A landscape with many peaks, sampled at points; each row gives a point and its height.
A climber steps from a point to the highest of its 2 nearest points, and stops where none of them is higher. Distance is the straight distance between rows; heights are no part of it.
(723) h=61.9: [105 104  99 126 148  86 158 151 115 154 165 131 168 128 132 157 134 116
 153 101 135 116 102 133 176]
(441) h=65.1: [160 169 140 149 110 157 112  93 180 117 146 130 137 128 175 152 127  88
 101  83 127 160  89 125 128]
(805) h=54.5: [115 206 139 130 124  61 119 107 128 103 158 123 105 149 132 177 100 194
  79 143 146  93 135 123 132]
(104) h=65.7: [152 146 154  93 192 140 154  92 146 142 185 188 152 109  66 173 126 137
 119 109 139 128 112 120 136]
(270) h=73.4: [185 143 138 116 168 158 142  99 162 133 161 160 167 109 118 177 156 109
 139  92 146 161 165 108 116]
(689) h=77.9: [ 69 119 161 130 108 124 131 130 107 115 135 117 130 115  73 133 187 148
 100 109 111 144  90  75 126]
(495) h=31.3: [133 116  69 133 152 175 163 132 132 110 168 135 132 104 115 136 105 105
  91 156 115 110  93 137 148]
(617) h=59.4: [118 112 112  77 121 166 117 118 105 161 115 128 122 140 138  46 139  83
 130 148 140  80 119  99  92]
(615) h=70.4: [111  80 159 139  85 166 159 154  91 136 139  85 142  91 115  98 160 157
  90 111 114 133  76  71 140]
(420) h=50.0: [ 67 134 145 134  69 113 157 187 127 128 126 108 141  75  76  72 125 162
 124  98 112 103 144 107 163]
(236) h=35.2: [ 99 150 153  84 145 169 104 100 161 112 138 127 114 138 109 162 139 124
 119 108 147 103 117 136 121]
(274) h=53.9: [114 151 102 128 100 124 181 130 157 130 137 136 135  96 123  61  93 161
 125 145 126  99  82 132 146]
(307) h=78.9: [150 156 112 121 174 166 157 136 142 125 137 134 135 133 136 122 147 106
 160  72 126 155 145 137 130]
(497) h=39.2: [151 105 104 131 108 179 176 133 119  86 175  75 106 116 154 144  68 130
  95 193 101  95  89 140 138]
(583) h=47.8: [ 86 145 165 125  48 178 154 170 150 115 114 106 104 106 106  60 127 172
  97 120  86 117 142 110 137]
(830) h=12.8: [129  75 163 148 174 171 114  89 115 160 125  53 128 121 128 119 166 140
 129 217 153  53 131 136 142]
(877) h=43.4: [110 158  82 152 144  69 101 151  94 128 117 120 109 162 163 150 146 140
 115 100 137 149 122 135 145]
(676) h=27.8: [101 120 132 104 166 171  94  98 136 139 146  94 115 100 135 179 142 132
  96 115 179  30 123 153 140]
(643) h=66.0: [167 119 120 147 112 103  69 128 165 118 115 119  90 146 163 172 165 155
 160 131 141 159 162 167  95]
(851) h=64.8: [107  87 121 160 123 104 141 122  82 122 168 111 134 163 178 134 114 120
 145  86 127  85 105 155 192]
(638) h=39.8: [169 116 114 142 155 126 145  81 167 124 138 138 120 129 163 170 149 100
 162 148 146  94 141 182 123]
(663) h=46.4: [114 168 131 131 108  93  97 152 131  87 112  86 102 158 158 210 134 116
  73 121 117 143 127 138 127]
(74) h=44.0: [121 122 164 141  85 160 169 139 129  97 170  54 118 133 188 104  43 134
 123 152 107 101 119 129 158]
(886) h=5.1: [ 57 117 132 159 150 114 158 127  90 150  78  98  99 109 114  86 174 151
 131 185 113 100 144 150 155]
(120) h=73.8: [134  91 139 125 146 170  99 121 159 121 131 132 131 169 131 131 127  67
 192  71 132 150 158 126 122]
(201) h=56.3: [164 151 109  99 137  99 128 156 147 161 148 177 156 137 116 104  61 112
 127  99 146 177  64  96 125]
(768) h=70.3: [117  81 134 151 155 147  88 100 138 177 112 112 148 152 154 103 122 107
 193  66 159 132 124 118 148]
(781) h=39.9: [100 173 113 108 119 142 125 145 152  99 141 123  83 165 125 124 155 152
 117 118 111  88 156 130 115]
(389) h=49.9: [142 130 152 150  75  99 175 128 142 110 125 152 164 160 157 150 144 219
 148 155  83 129 165 123 138]
(371) h=67.4: [127  58 157 183 123 112  96  94  98 161 119 133 122 166 203 107 120 117
 172 107 159 105  92 150 169]
(429) h=66.1: [116  62 163 148  71 128 157 162  61 123 126 112 149 144 159 135 172 139
 104 130  71 146 117  86 138]
(516) h=51.5: [133 166  79 121 184 121 152 117 159 139 116 177 122 138 127 115  65 146
 155 114 149 165  72 144 131]
(817) h=34.0: [125 128 107 123 156 166 158 148 109 127 137  98 119  85 131 173 163 111
  77 126 115 126 119 133 149]
(174) h=58.2: [120 178 123 113 100  73 116 127 124  94 114 182 124 151 113 149 106 161
  96 163 109 127 130 113 106]
(220) h=48.5: [163  82 145 128  92 117 124 123 118  98 136 159 174 144 125 159 132 166
 159 163  93 147 153 124 110]
(666) h=54.4: [150 110  87 117 122  93 163 147 100 118 127 139 134 112 132 128 146 107
 124 165 103 177 105 127 108]
(889) h=71.3: [149 116 146  85 127 212 118 127 128 164 133 101 128  94 148  71 115 104
 122 121 145  59 177 177 148]
(626) h=41.9: [ 61 151 115 109  95 131 106 178 159 135 141 155 139 156 139 141 137 151
 111  85 102  75 190 109 145]
(64) h=8.9: [124  95 117 162 163 150 118 118  97 142 127  90  97 114 117 102 165 140
 150 179 140 104 131 165 147]
(627) h=43.6: [154 128  86 153 176 120 165  84 188 102 152 185 110 158 127 156 141 120
 189 147 133 148 153 146 120]
(374) h=26.1: [125  75 117 180 115 107 154 114 150 140  95 201 160  83 115 162 125 121
 120 146 118 206 127 104 125]
(722) h=58.9: [149 128 156  77 143 121 118 142 162 178 159 210 137 114  70 121 108 119
 103 106 136 139  98  77 113]
(486) h=33.4: [180 140 117 116 157 112  80 130  97 112 122 137 121 114 102 153 130 133
 191  67 177 154 157 180 100]
(820) h=61.7: [108 171 171 106 117  29  70 106  92 147  97 159 124 162  86 116 104 147
 106 143 129 141 127  85 101]
(883) h=41.6: [152 146 113 104 115 126 113 149 112 100 136  59 132  98 144 182 122  89
  79 144 135 109 126 164 116]
(309) h=45.7: [102 146 179 159  81 184 154 142 148 104 174  77 109 132 125  67  98 155
 110 176  89 106 135 139 180]
(462) h=50.4: [109 167  96 124  69 131  99 174 123 107  90  97 110 127 181 142  80 113
  50 112 117 145 140 123 128]
(284) h=50.3: [147 124  54 152 148  98 106 151 133 113 122 132 152 146 113 137  94 113
 157 189 110 171 140 144 117]
(884) h=62.8: [169 129 129 126 132 152 106 138 168 139  92  72 113 141 145 138 146 124
 161 171 129 157 154 164  99]
(324) h=69.5: [ 79 103 171  97 107 131 129 144  99 117  83 114 120 124 100 112 182  82
 120 118 115 182  89  94 103]
(387) h=64.7: [107 108 165 137  97 168 129 124 133 170  92  97 130 134 138  35 147  89
 121 143 109 123 101  75 118]
(692) h=31.5: [153 177 119 120 142  99  90 132 137 100 129 132 138 128 121 187  91 135
 152  87 149 139 156 197 143]
(253) h=54.2: [ 92 143 128 107  85 171 115 181 134 102 130 110 103 164 157 125  81 100
  85  78 104 116 100 108 137]
(655) h=46.8: [124 122  67 170 179 121 153 149 148 118 143 169 133 143 105 137 131 170
 186 164 100 145 169 157 150]
(44) h=70.7: [157 162 180  76 119  80 115  77 109 120 146 167 116 112  50 138 131  97
  96 170 124 155 114 131  85]
(176) h=61.8: [150 120 132 130 114 187 106 144 189 128 167 169 115 130 144 149 128 113
  88  80 118 180  78  92 120]
(572) h=65.3: [143 170 156 101  90  54  78 109  77 129 111 112 147 110  77 137 129 110
  84 157 128 174 130 111  89]
(282) h=63.8: [146 114  96 111 125 186 137 138 113 174 121 134 120  86 166  35  92  99
  88 143 138  90 134 132 140]
(482) h=29.2: [138 157 126  99 162 100  85 145 112 131 102 165 150 137  90 172  64 149
 141 113 126 179 176 142 126]
(679) h=44.3: [ 77 132 127 151 131 150 111 145 128 124  97 152 176 154 111 121 125 141
 138 132 105  87 199 112 141]
(118) h=65.9: [199 116 144 138 163 199  91 136 119 155 105  94  98 114 138  51 135 103
 141 132 167  79 173 179 110]
(777) h=59.6: [139  94 144  97 158  67 140 127 109 145 194 151 139 152 126 165 174 100
 166  92 129 175  80 132 149]
(551) h=53.6: [ 61 140 115 133 108  92 125 139 102 158 109  75 141 100  70  49 152 144
 131 147 128 110 126 114 131]
(289) h=58.1: [119 146 124  92 111 166 152 195 153 115 155 153 113 135 104 127 102 119
  74  96 113 145  66  82 132]
(665) h=58.4: [149 155 121 128 109 146 160 128 161 137 117  87 123 135 153  63 111 111
 140 182 113 129 125 159 132]
(95) h=22.3: [104  55 100 199 142 144 171 139 129 141 111 166 127  92 132 138 132 124
 127 153 109 169  97 137 179]
(356) h=40.2: [137 159  81 129 143  69 132 151  65 105  65 100  78 125 143 112 154 148
 141 127 148 142 152 160 108]
(602) h=36.3: [148 170  83 140 160 118  96 158  76  87  97 103 100  95  83 110 134 127
 151  85 153 134 172 183 110]
(659) h=68.4: [184 136 140 148 107 109  91  94 138 111 128  97 129 157 189 161 133 135
 140  95 130 163  95 146 122]
(340) h=31.4: [151  69 157 130 150 118 144  44 135 156  92 156 155 110 148 152 139 123
 165 146 177 107 151 107  94]
(384) h=19.6: [ 70  97 161 128 150 189 114  87 114 134 125  92 110 108 114 108 127 125
 106 156 147  14 136 139 156]
(181) h=46.9: [128 199 103 104 133 162 154 120 160  86 121 137 127 135 131 112  59 171
 138 122 134 120 103 140 126]
(131) h=27.2: [136 147 173 109 163  66 149 111 108 119 122 204 149 144  87 184  94 146
 151  98 116 196 134 131 127]
(342) h=57.6: [139 108 126 117 135  75 158 125 128 112 169 181 135 132 122 179 173  72
 125 146 105 168 115 138 106]
(230) h=62.2: [193 105  93 150 145 164  65 150  83 149 136  92 119 140 158  71 156  88
 119 115 147  84 167 110  92]
(856) h=71.2: [ 94 128 168 111 124 158 142  93 144 140  94  86 102 134 101  78 176 101
 156 130 133 165  77  94  89]
(259) h=51.6: [124 163 144 135  74  88 159 107 118  88 155 102 134 109 170 153 108 209
 114 134 115  95 163 121 141]
(726) h=35.7: [196  99 130 159 181 115 115  77 150 154 105 131 135 125 167 175 148  98
 181 113 203  77 146 146  90]
(674) h=57.8: [ 87 150 111 115 113  52 109 124 109 166  87 149 136 109  88  82 146 166
 127 155 151 125 120 104 101]
(890) h=46.7: [119 123 145 134 125 123 124 147 138 128 113 160 164 148 104 143 153 146
 159 116 101 153 193  75 109]
(896) h=28.3: [114  63 126 154 135  89 168  87 155 169 110 208 145 127 134 142 115 112
 151 135 149 156 149  77 108]

Where does a climber stop that starts at each point below?
(896) | (307)
(462) | (659)
(181) | (659)
(342) | (307)
(516) | (307)
(676) | (44)
(309) | (44)
(389) | (44)
(886) | (44)

Call two points neighbours if one is among the 2 nearest of the other. Go from one point of each pair to the other, from neighbour to neighbour, staying as high as possible. Name the lowest point that can't be avoided.
(659) and (44) | (495)
(856) and (889) | (617)
(307) and (659) | (181)
(856) and (689) | (324)
